Each scene shows the same named points in several views. A view is turned or mirrored, shifted and resized as a whole, has a little noise and may leave points out.

Scene 1
View 1
Q792: -2  11  4  -1  8  1  -2  -4  14  -6  -4  12  3  -9  6  -6  10  -13  5  -9  0  -2  5  7  8  -8  -5  -10
Q409: -6  8  -2  -1  13  -5  -10  -11  12  0  -12  19  4  -12  8  3  13  -19  -11  -5  4  8  5  6  15  -4  -12  -5
Q361: -16  -13  -11  -16  4  1  9  10  -5  -24  3  -9  1  -3  4  0  18  -8  33  -6  -1  36  3  7  0  23  2  -1
Q903: -2  -13  0  -4  -2  -8  -6  8  3  -6  -11  8  13  -14  -5  6  18  -24  0  -7  -7  15  8  13  6  5  2  5
Q788: -2  2  15  4  -15  -7  -4  10  5  -3  -14  0  14  -14  -7  4  11  -22  -2  -10  -2  -3  3  23  5  -10  15  1
Q260: -7  8  7  -1  -3  -4  -3  -1  7  -5  -11  4  6  -12  3  0  10  -18  2  -8  3  3  0  15  7  -7  3  -5
Q264: 3  -19  -2  -6  0  -4  -2  14  4  -8  -8  12  15  -13  -10  5  18  -24  5  -9  -13  11  14  10  3  4  0  4
Q11: -3  9  3  -1  9  -1  -5  -6  13  -3  -8  15  3  -11  6  -4  11  -17  -1  -7  1  2  5  8  11  -6  -9  -8
Q164: -5  -5  10  -2  -16  -4  2  17  0  -10  -7  -7  11  -11  -6  1  14  -19  11  -11  -4  4  2  21  -1  -1  18  1
Q980: 4  4  7  1  6  -1  -4  -1  14  -3  -7  19  7  -12  0  -4  11  -19  0  -10  -4  -8  7  8  8  -13  -4  -7
Q701: -5  13  13  0  -7  2  2  4  8  -9  -4  0  3  -10  3  -8  7  -14  12  -12  2  -5  -2  18  1  -10  11  -9
Q166: -11  11  9  -2  -5  -1  0  2  5  -9  -8  -3  4  -8  5  -2  9  -13  9  -8  6  5  -2  17  6  -5  8  -8
Q818: -11  16  2  -5  13  9  5  -6  11  -15  4  3  -7  -1  17  -15  7  -2  23  -9  6  3  -1  2  6  -5  -6  -17
Q717: -11  4  -3  -10  11  6  8  2  6  -19  4  -1  -4  -2  9  -9  11  -5  29  -10  1  14  2  4  4  7  -3  -11
Q847: -7  12  -1  -3  13  1  -4  -11  13  -6  -5  13  0  -9  12  -5  9  -11  4  -7  3  5  3  4  12  -5  -10  -12
Q456: 3  2  7  2  2  -2  -5  1  13  -2  -8  16  10  -14  -1  -3  12  -22  -3  -10  -5  -9  8  10  7  -12  -2  -6
Q31: -4  16  2  0  15  2  -5  -13  17  -2  -4  21  1  -10  10  -7  9  -15  -1  -6  2  -4  5  4  12  -12  -13  -14
Q222: -4  -8  2  -8  -2  1  5  13  5  -15  -2  2  8  -8  -2  -5  15  -16  20  -10  -7  9  7  12  1  4  6  -3
View 2
Q260: 1  9  -1  7  -9  -4  -5  21  14  3  5  4  -6  5  -1  10  -4  2  7  3  0  -8  -5  -8  7  -13  6  3
Q717: -3  9  1  0  1  0  14  27  0  -2  12  10  -2  13  10  7  -21  -12  9  -16  -10  -6  -1  -15  8  -8  -16  -4
Q31: -4  7  -4  16  -4  -10  -11  7  -3  7  7  -7  -5  18  2  15  -5  -6  -7  -8  -8  -10  -6  -17  18  2  11  -1
Q456: -4  -2  -10  6  -8  -5  -5  8  8  9  6  -4  -7  4  0  10  -1  3  -7  5  0  -14  -5  -9  4  -4  9  6
Q361: -1  14  -2  -16  -3  5  20  21  4  -2  10  21  2  7  10  1  -22  -9  19  -17  -12  5  6  -13  2  -7  -23  -8
Q264: -1  -4  -14  -17  -13  7  7  3  12  9  4  9  -3  -2  2  0  -6  7  0  5  0  -4  2  -5  -9  -4  -5  4
Q164: 0  1  -5  -7  -11  3  9  27  22  1  8  9  -8  -8  2  3  -7  6  11  10  4  -12  -2  -1  -4  -23  -3  7
Q701: -1  4  -1  11  -4  -4  1  31  14  1  12  0  -9  3  3  10  -10  -2  6  3  1  -17  -7  -6  8  -19  3  6
Q409: 0  11  -8  8  -12  -8  -14  0  2  10  2  -1  -1  14  -2  10  1  0  1  -4  -8  2  -2  -16  10  4  12  -4
Q792: -3  5  -4  9  -6  -7  -5  14  2  5  9  -2  -6  13  2  11  -8  -4  -2  -5  -4  -11  -6  -13  11  -6  5  1
Q847: -3  10  -2  11  -5  -8  -5  11  -2  4  7  -1  -4  16  3  13  -8  -8  1  -11  -8  -4  -5  -17  14  -1  3  -4
Q788: 2  3  -5  1  -13  -2  -6  24  23  6  5  2  -9  -6  -3  6  -1  10  6  15  8  -12  -6  -2  0  -21  10  9
Q903: 1  4  -11  -14  -15  4  1  6  14  10  1  11  -3  -1  -2  1  -2  8  6  7  0  2  2  -5  -6  -5  1  1
Q222: -3  0  -6  -8  -6  3  13  21  11  2  10  10  -5  1  4  3  -14  -1  5  0  -2  -9  0  -7  -3  -12  -11  2
Q980: -4  -2  -7  8  -8  -6  -6  7  5  8  7  -6  -6  9  0  10  -3  0  -9  2  -1  -14  -6  -12  6  -4  10  3
Q11: -3  6  -6  9  -8  -7  -7  8  2  7  6  -2  -4  13  0  12  -4  -3  -3  -4  -5  -7  -4  -15  11  -2  7  1
View 3
Q717: 3  11  -4  5  1  0  10  -9  9  -11  -17  -3  -14  -9  7  -2  9  -7  -4  8  -4  12  -8  -11  -16  1  11  3
Q980: 0  -5  -5  1  -11  4  -5  -13  0  2  -5  -3  9  0  12  -16  4  -3  2  14  1  -1  -2  -3  -2  -8  6  9
Q701: 4  0  1  2  -13  10  4  -7  5  1  -6  4  2  -11  5  -7  -2  -2  4  2  -3  1  1  -10  -8  8  0  10
Q222: -1  7  4  8  4  -9  6  0  14  -3  -1  7  -1  0  6  -6  -4  0  2  2  -6  6  -12  -4  -15  5  -8  6
Q31: -2  -4  -10  -4  -14  7  -3  -18  -5  0  -14  -9  1  -4  16  -15  11  -7  1  20  2  2  1  -8  0  -10  14  4
Q903: -6  3  2  1  2  -13  1  -2  4  2  2  5  7  8  14  -10  -5  -6  11  10  -6  1  -11  -3  -5  -4  -10  -2
Q818: 4  7  -8  1  -9  10  8  -14  2  -10  -20  -6  -12  -14  8  -4  14  -8  -4  9  -1  10  0  -14  -11  0  17  6
Q164: 1  3  6  7  -5  -3  4  1  11  3  2  11  4  -3  4  -6  -9  0  8  -3  -6  0  -8  -5  -10  8  -11  7
Q166: 1  4  0  -1  -12  4  7  -6  2  0  -9  4  -1  -10  7  -6  -3  -9  10  3  -4  2  0  -11  -5  7  0  1
Q847: -2  2  -8  -4  -9  3  2  -15  -3  -3  -15  -5  -3  -4  15  -9  10  -10  3  16  0  5  -1  -10  -3  -6  13  0
Q409: -6  -1  -9  -9  -9  -3  -2  -13  -9  1  -9  -5  5  3  21  -13  6  -14  9  21  1  3  -3  -7  4  -11  5  -4
Q788: 1  -1  4  1  -13  1  0  -2  3  8  2  9  10  -2  8  -11  -12  -3  13  3  -4  -4  -2  -5  -2  5  -11  7
Q264: -4  1  1  6  6  -16  -1  -3  10  0  2  3  8  11  14  -11  -2  -1  3  11  -4  3  -14  0  -8  -6  -8  4
Q260: -1  1  -1  -2  -13  2  2  -7  0  2  -6  4  3  -4  11  -8  -3  -7  10  7  -2  1  -2  -8  -3  2  -2  2
View 4
Q717: 6  -2  17  4  -6  -14  0  15  0  0  -4  -35  13  1  17  -9  5  8  -15  -15  1  -4  5  6  -9  11  1  7
Q222: -2  3  19  -2  -6  -1  -2  14  1  -5  -5  -13  13  0  13  0  -3  10  -9  -13  2  -9  4  4  -1  12  -1  7
Q456: -5  4  14  3  -3  2  -5  4  0  -1  -1  12  3  -3  1  -7  11  -2  -4  -2  2  -6  -2  3  -1  5  6  14
Q361: 10  -1  19  -3  -6  -9  -5  10  -2  -7  -6  -39  10  4  18  -2  -3  25  -12  -15  -1  0  22  1  -6  16  0  -3
Q166: 5  2  9  -7  -6  2  -9  19  -1  -8  2  -10  -1  2  11  -1  1  -3  -15  -1  8  0  0  -2  -9  6  -2  14
Q264: -8  6  26  4  -5  1  -1  0  -1  -1  -9  0  17  -1  8  1  -3  19  3  -15  -5  -14  11  5  5  14  4  2
Q409: 2  2  10  0  -2  1  -12  -4  0  -3  1  6  -6  0  0  -11  16  3  -4  6  -2  5  14  -2  -7  4  11  9
Q11: -1  1  11  3  -2  -2  -7  3  0  -1  0  2  -1  -1  4  -11  13  -1  -7  0  -1  1  5  2  -6  5  9  13
Q788: -5  6  15  -8  -6  12  -9  20  0  -8  -1  11  4  1  4  8  -7  -4  -6  -2  10  -10  -6  -1  -1  8  -3  16
Q818: 8  -3  9  4  -4  -17  -3  13  0  1  0  -29  2  0  13  -18  18  -4  -19  -6  3  5  0  5  -15  6  7  13
Q31: 2  -1  9  6  -2  -7  -7  -1  1  2  1  0  -4  -4  2  -19  24  -5  -8  2  -2  5  4  3  -12  1  14  14
Q792: 2  1  12  5  -3  -5  -4  6  1  0  -1  -2  1  0  5  -11  13  -3  -11  -1  1  -1  2  3  -8  5  8  13
Q980: -4  3  13  5  -3  -1  -4  3  1  1  -3  8  4  -2  2  -10  14  -5  -5  -2  0  -5  -2  5  -3  6  8  14
Q260: 1  3  11  -5  -6  5  -9  13  -1  -6  1  1  0  2  6  -2  5  -1  -10  1  6  0  3  -1  -7  7  3  13

Which points are out of place in each view (at most two, in the order of its rows)? Write none if all are in place.
view 1 -> Q361
view 2 -> none
view 3 -> Q222
view 4 -> Q717, Q264
